A landscape with many peaks, sampled at points; each row gives a point and its height.
A climber steps from a point to whichever of its 3 nearest points has the largest rise for the distance, and stops where none of them is higher. Distance is the straight distance between rows; heights are no part of it.
Z_68 h=410: [ 18  21   0 -84  13  -6 -13  24  45 -35 -16  -6 -13]
Z_34 h=605: [ -2 -33  34  65   4  32   2 -52  -7   7   5  31  -8]
Z_959 h=480: [ 11   6 -14 -56  39  -1  12  47   9   7  38  -6  -3]
Z_759 h=238: [ -1  17 -16 -18   0 -15   7  20  -3   8   5 -15  -1]
Z_339 h=578: [  8  12 -16 -49  25  -7   8  39  11   4  20 -14  -7]
Z_623 h=566: [ -4 -25  41  61  -1  27   5 -70  -6   8   3  30 -20]
Z_115 h=500: [ -7   3  20  36 -17 -24  -6 -55 -17   3 -12 -17   3]
Z_597 h=532: [  2  37 -13 -48 -16 -21 -10  10  30 -24 -39 -19 -14]
Z_58 h=486: [ -4  42  -7 -34 -34 -28 -19  -8  30 -32 -66 -22 -14]
Z_290 h=533: [ -8   9   8  22 -19 -28  -5 -38 -14   0 -17 -25   7]
Z_561 h=452: [ 11  26  -4 -74   6 -10 -10  21  41 -28 -19 -11 -15]
Z_757 h=16: [ -3   5 -18  -4   0  -8   7  21 -14  15  17  -8   6]
Z_178 h=631: [ 10  20  -9 -62  19  -9   0  34  24  -9   3 -16 -10]
Z_785 h=726: [  7  39  -7 -65 -22 -18 -19   5  45 -37 -49  -8 -20]
Z_865 h=204: [  2 -27 -19  16  12  31  16  44 -19  29  44  31  16]
Z_17 h=414: [ -2 -19  -4  31  -3  17   8  10 -23  18  27  18  17]
Z_241 h=541: [  1  47  -8 -54 -40 -22 -23  -9  42 -40 -67  -4 -17]
Z_941 h=522: [ -3  37 -10 -31 -25 -32 -14  -1  24 -26 -50 -24 -11]
Z_326 h=493: [  9   8 -16 -45  31  -3  13  44   6  10  31  -8  -4]
Z_230 h=524: [ -5  -9  31  47 -13  -8   0 -69 -18   5   0   1  -1]
Z_323 h=571: [ -4 -17  11  42  -8   3   0 -25 -26   8  13   4  12]
Z_389 h=434: [ -1 -51  13  62  18  52   4  -2 -12   9  13  41  11]
Z_925 h=620: [  2   3 -21 -25  16   0  15  39  -6  19  32  -2   2]
Z_126 h=252: [  0 -18 -17  14   7  19  15  33 -22  25  37  20  14]
Z_516 h=523: [ -7  -5  14  36 -16 -17  -3 -45 -23   5  -4 -11   8]
Z_957 h=488: [  0  26 -16 -29  -3 -20  -2  18   6  -2  -9 -24  -9]
Z_835 h=260: [  1  -7 -22  -9  15  10  15  39 -14  22  41   9   8]
Z_280 h=641: [ -4 -41  15  55   6  36   3 -15 -18  10  16  32  10]
Z_451 h=458: [ -7   5   2  23 -12 -21  -2 -21 -17   6  -3 -18   9]
Z_222 h=759: [ 19   3   3 -84  44  -1  -5  44  33 -22  19 -13  -3]
Z_595 h=577: [  3  30 -13 -51   0 -17  -3  20  24 -12 -18 -22 -14]
Z_343 h=638: [ -8  18  -3   6 -18 -31  -8 -16  -9  -4 -21 -28   4]
Z_750 h=634: [ -3 -35  27  61   2  28   1 -35 -14   8   9  31   0]
Z_861 h=537: [  8  32  -6 -69  -8 -14 -13  15  42 -32 -36  -9 -19]
Z_184 h=674: [ -2 -40  -1  48   5  39   8  14 -21  16  25  33  17]
Z_681 h=604: [ -4  13 -11  -4  -7 -16   1  10  -9   8   2 -19   5]
Z_724 h=478: [ -1 -49  19  64  14  47   4 -14 -10   7  11  39   8]
Z_328 h=731: [ -4 -32  11  50   0  26   2 -12 -20  11  17  23  14]
Z_673 h=730: [ -9  27  -2   2 -23 -36 -11 -25   1 -14 -40 -36   2]
Z_7 h=670: [ -3 -17   2  37  -6   7   3 -11 -26  13  16   9  16]
Z_490 h=399: [  2  17 -15 -30  10 -10   8  31   4   7  13 -13  -1]
Z_706 h=349: [ -1 -57   8  60  20  56   7  15 -11  11  17  45  15]
Z_910 h=262: [ -4  -8  -7  23  -6  -2   4   3 -23  16  16   0  12]
Z_873 h=470: [ -3 -54  -9  46  17  56  11  34 -17  17  28  47  18]
Z_786 h=657: [ 13  15  -7 -68  30  -7   4  38  26 -10  14 -14 -10]
Z_599 h=580: [ -8  33  -7 -12 -26 -35 -15 -14  11 -18 -50 -32  -5]
Z_977 h=542: [ -6 -15  23  46 -11  -6  -3 -52 -20   7   3   2   3]
Z_336 h=516: [ -5  21 -10  -2 -13 -27  -3  -1  -6   0 -15 -25   1]
Z_436 h=487: [ -4 -15  43  58  -8  12   5 -82  -7   8   1  21 -19]

For each start below, name every point that the climber comes to, in order.
Z_126: Z_17 > Z_7
Z_865: Z_17 > Z_7
Z_941: Z_599 > Z_673
Z_34: Z_750 > Z_328
Z_451: Z_343 > Z_673
Z_959: Z_786 > Z_222
Z_336: Z_343 > Z_673
Z_178: Z_786 > Z_222

Where does a climber stop that starts at each point below?
Z_389: Z_328
Z_68: Z_222
Z_516: Z_7
Z_724: Z_328
